Each scene shows the same named points in several views. A view is turned or mirrored, shifted and resized as a whole, has a little noise and may leave points out.

Scene 1
View 1
Z_463: 201, 52, 42, -82, -256, -156, 182, 272, -205, -14, -213, 195, 131, -111, 362, -26, 32, 106, 150, 183
Z_552: 66, 86, 217, -161, -262, 33, 155, 296, -263, 32, -142, -23, -4, -419, 297, -14, 17, 39, -4, 212
Z_6: 124, 236, 74, 181, -57, -66, 53, -84, 133, -195, -48, 169, 62, -176, 414, -38, 161, -131, 75, 53
Z_227: -121, 83, 119, 162, -5, 16, 176, 227, -75, -58, -48, 185, 167, -228, 304, -143, 175, -120, 223, 47
Z_941: 233, 96, 232, -170, -436, -145, 116, 115, -224, 5, -202, -3, 12, -220, 454, -169, -73, 0, -80, 321
Z_980: -238, 89, 60, 198, 155, 105, 158, 90, 13, -268, -19, 0, 277, -176, 412, -344, 18, -228, 110, 481
Z_421: 137, 230, 121, -43, -133, 46, 69, 37, 21, -197, -134, -1, -52, -409, 273, 157, 81, 67, -16, 192
Z_559: 168, 233, -29, -88, -38, 181, 30, 110, -108, -90, -14, 90, 110, -392, 441, 43, 154, -134, -105, 249
Z_893: 33, 112, 256, -161, -317, 166, 127, 210, -199, 4, -129, -76, 98, -371, 343, -203, 9, -166, -78, 400
Z_708: 228, 131, 79, -87, -269, -19, 110, 211, -159, 0, -132, 187, 100, -230, 389, -5, 115, -41, 59, 121
Z_145: -80, 120, 338, 47, -207, -3, 88, 195, -263, 179, 47, 38, -26, -427, 433, -238, 173, -242, -1, -70
Z_499: 83, 307, -10, 196, 169, 55, -26, -117, 96, -183, 102, 125, -4, -361, 492, 45, 241, -191, -27, -27
Z_8: -21, 258, 92, 163, 175, 17, -9, 34, -58, -45, 136, 81, -116, -540, 411, 121, 272, -75, 2, -186
Z_896: -70, -11, 197, -18, -115, -192, 165, 332, -390, 137, -47, 61, 36, -283, 443, -193, 19, 23, 112, 60
Z_301: -115, 99, 166, 221, 6, -117, 159, 61, 54, -211, -94, 74, 89, -166, 326, -161, 62, -44, 210, 156
Z_872: 259, 155, 59, -86, -318, 8, 152, 225, -67, -51, -225, 242, 124, -199, 269, 103, 134, 20, 131, 72
Z_901: 120, 100, -25, -116, 17, -81, 106, 247, -241, -65, -103, 77, 18, -355, 389, 133, 23, 199, 48, 176
Z_480: 57, 243, -1, 4, 143, 45, 26, -114, 90, -387, -62, -136, 3, -373, 410, 41, -37, 55, -101, 491
Z_936: -100, 60, 147, 33, -64, 43, 225, 386, -43, -138, -238, 102, 52, -391, 1, 216, 97, 241, 314, 28
View 2
Z_499: -134, -42, 52, 75, -64, 10, 15, -111, 53, -14, -31, -79, -5, -129, -177, 75, 40, 82, -132, 118
Z_421: -12, 76, 77, -72, 6, 51, -75, -30, 62, -20, 81, -12, 7, 69, -67, 31, 22, 19, 37, 22
Z_480: -15, 88, 98, -139, 26, -1, -108, -163, -114, 91, -21, 50, -3, 30, -72, -10, 144, 5, -96, 104
Z_980: -128, 25, -92, -74, 111, -118, -66, -52, -65, 2, -240, 104, 33, -101, 101, -21, 87, -13, -259, 2
Z_901: -51, 69, 132, -24, 71, 52, 56, -24, 66, 45, 61, 71, -19, 110, 59, 165, -87, -77, -9, 21
Z_463: -40, 83, 140, 65, 128, 24, 24, 48, 168, -64, -60, 95, 114, 164, 94, 96, -104, -99, -15, -56
Z_708: -83, 109, 101, 59, 66, -11, 22, 52, 170, -90, -45, 32, 66, 80, -9, 84, -96, -56, 44, -31
Z_301: -49, -75, -5, 19, 90, 21, -42, -20, 102, -32, -71, 24, 95, -24, 85, -22, 43, 17, -203, -46
Z_6: -63, -38, 90, 93, 13, 15, -28, -57, 117, -77, -75, -34, 110, -19, -105, 10, 48, 48, -134, 28
Z_893: -119, 218, -22, -69, 120, -104, -62, 47, 66, -69, -69, 70, -10, -7, 96, -87, -22, -71, 123, -35
Z_8: -143, -82, 14, 64, -62, 56, 80, -66, 115, 19, 124, -96, -89, -170, -85, 115, -48, 74, -52, 87
Z_227: -113, -46, -57, 32, 60, -18, 17, 49, 140, -74, -81, 28, 36, -60, 77, 89, -58, 11, -171, -69
Z_896: -140, 18, 51, 85, 169, 3, 106, 39, 158, 6, 20, 78, -8, -31, 243, 41, -134, -116, 0, -38
Z_145: -209, 38, -37, 104, 88, -46, 74, 55, 201, -68, 30, -37, -52, -190, 113, -52, -97, -27, 86, -10
Z_872: -32, 93, 93, 37, 45, 24, -14, 88, 189, -135, -31, 17, 97, 157, -46, 113, -102, -35, 24, -71
Z_552: -76, 156, 34, -45, 108, -11, -1, 66, 125, -31, 70, 54, -34, 53, 121, 33, -91, -85, 119, -53
Z_941: -72, 182, 155, 55, 181, -20, -35, 6, 130, -56, -44, 78, 86, 99, 102, -115, -25, -121, 149, -13
Z_936: 39, -48, -58, -129, 24, 100, -35, 121, 154, -57, 146, 31, -2, 127, 88, 202, -110, 22, -109, -163
View 3
Z_301: -152, -147, 168, -61, -19, 30, -313, 82, -99, 58, 179, -260, 8, -84, 201, -288, -55, 69, -254, -289
Z_901: -123, -62, 216, 41, -298, -198, -224, 11, 33, -21, 304, 8, 0, 186, -46, -68, -77, -68, 31, -175
Z_227: -234, -154, 174, -145, -7, 31, -243, 109, -2, 78, 97, -130, 77, -2, -8, -307, 23, 121, -155, -421
Z_145: -301, 30, 194, -201, 46, 251, -135, 218, 37, -64, -181, -15, 61, 93, -67, -7, 91, 19, -53, -137
Z_559: 52, -16, 83, -119, -100, 47, -129, 166, -5, -25, 310, -28, 77, 206, -146, -127, -206, 145, 118, -95
Z_499: 56, 32, 82, -132, 99, -22, -339, 232, -257, -222, 284, -110, 231, 112, 76, -253, -31, 310, 25, -155
Z_708: -175, 52, 219, -211, -280, -30, -71, 112, 189, 6, 161, -125, -6, 99, -15, -196, -136, 24, 39, -158
Z_8: -132, 90, 67, -69, 37, -61, -400, 258, -244, -195, 130, 27, 300, 217, 3, -111, 186, 200, 53, -182
Z_936: -373, -68, 0, 7, -421, -170, -387, 115, 75, 356, 250, -102, 168, 140, 44, -183, 110, -73, -60, -434
Z_463: -237, -29, 323, -150, -362, -127, -88, -3, 241, 24, 210, -148, -96, 29, 30, -234, -138, -52, -33, -210
Z_893: -89, -88, 78, -105, -123, 305, -39, 147, 143, 204, 89, -115, -107, 118, -98, 11, -281, -81, -30, -32
Z_6: -31, 49, 158, -206, -51, -31, -264, 180, -90, -130, 248, -272, 111, -13, 207, -339, -98, 220, -66, -167
Z_872: -205, 91, 166, -240, -391, -99, -104, 135, 239, 93, 232, -179, 53, 97, 19, -280, -131, 49, 64, -209
Z_896: -349, -124, 352, -58, -115, 16, -129, 5, 116, -69, -55, 15, -96, 56, -57, -37, 53, -131, -123, -226
View 4
Z_480: -85, 1, -65, -345, 26, -288, 76, 233, 218, -243, -167, -134, 127, -328, 4, -218, -270, 1, -205, -110
Z_8: 127, 30, 170, -114, -101, -29, 85, 63, -26, -150, -185, -136, 40, -187, -28, -406, -13, 391, -29, -115
Z_708: 95, -21, 55, 36, 188, -75, -107, 155, 137, -72, -28, -154, 105, -31, 178, -67, -47, 80, 76, -14
Z_941: 90, -20, -73, 19, 325, -134, -163, 347, 192, -52, -99, -300, 48, -105, 132, -60, 12, -124, -26, 50
Z_980: -135, 77, -88, -346, -227, -109, 106, 107, 215, -97, -55, -153, 165, -105, -112, 36, 35, -177, -55, -239
Z_901: -53, -66, 137, -84, 126, -54, -67, 97, 29, -81, -179, -137, 59, -108, 232, -136, -185, 64, -131, 44
Z_499: 103, 82, 97, -204, -144, -242, 118, 105, 124, -183, -63, -118, 140, -215, -11, -325, -48, 347, 27, -147
Z_463: 41, -38, 72, 53, 164, -124, -120, 151, 87, 10, -67, -195, 105, 51, 223, 54, -141, -22, 19, 41
Z_552: 55, -76, 6, -9, 282, 122, -124, 186, 76, -116, -162, -176, 20, -104, 104, -112, -33, -47, -73, -27
Z_145: 182, 43, 29, 15, 70, 158, -35, 177, 39, -38, -125, -265, 3, -68, -50, -229, 285, 104, 61, -89
Z_896: 17, 6, 97, 15, 44, 79, -97, 123, -28, 77, -198, -281, -10, 23, 122, -80, 130, -51, -74, 37
Z_301: 82, 68, -3, -131, -133, -155, 56, 132, 64, -30, -126, -221, 109, -1, -125, 20, -147, 17, -33, -153
Z_421: 98, -52, 5, -78, 220, -105, -35, 212, 129, -193, -134, -135, 94, -182, 59, -175, -237, 117, -59, -64
Z_559: -12, -22, 29, -172, 138, -78, -21, 132, 212, -207, -29, -61, 136, -224, 169, -228, -10, 127, 19, -85
Z_936: 91, -110, 106, 13, 104, 179, -15, -6, -91, -113, -207, -51, 77, 37, -11, 28, -424, 98, -72, -142
Z_893: 33, -30, -117, -103, 272, 96, -91, 261, 236, -147, -80, -174, 71, -150, 27, -63, 104, -146, -12, -112

Which points are out of place in each view (at most two, in the order of its rows)? Write - if all are in place.
view 1 -> -
view 2 -> -
view 3 -> -
view 4 -> Z_421
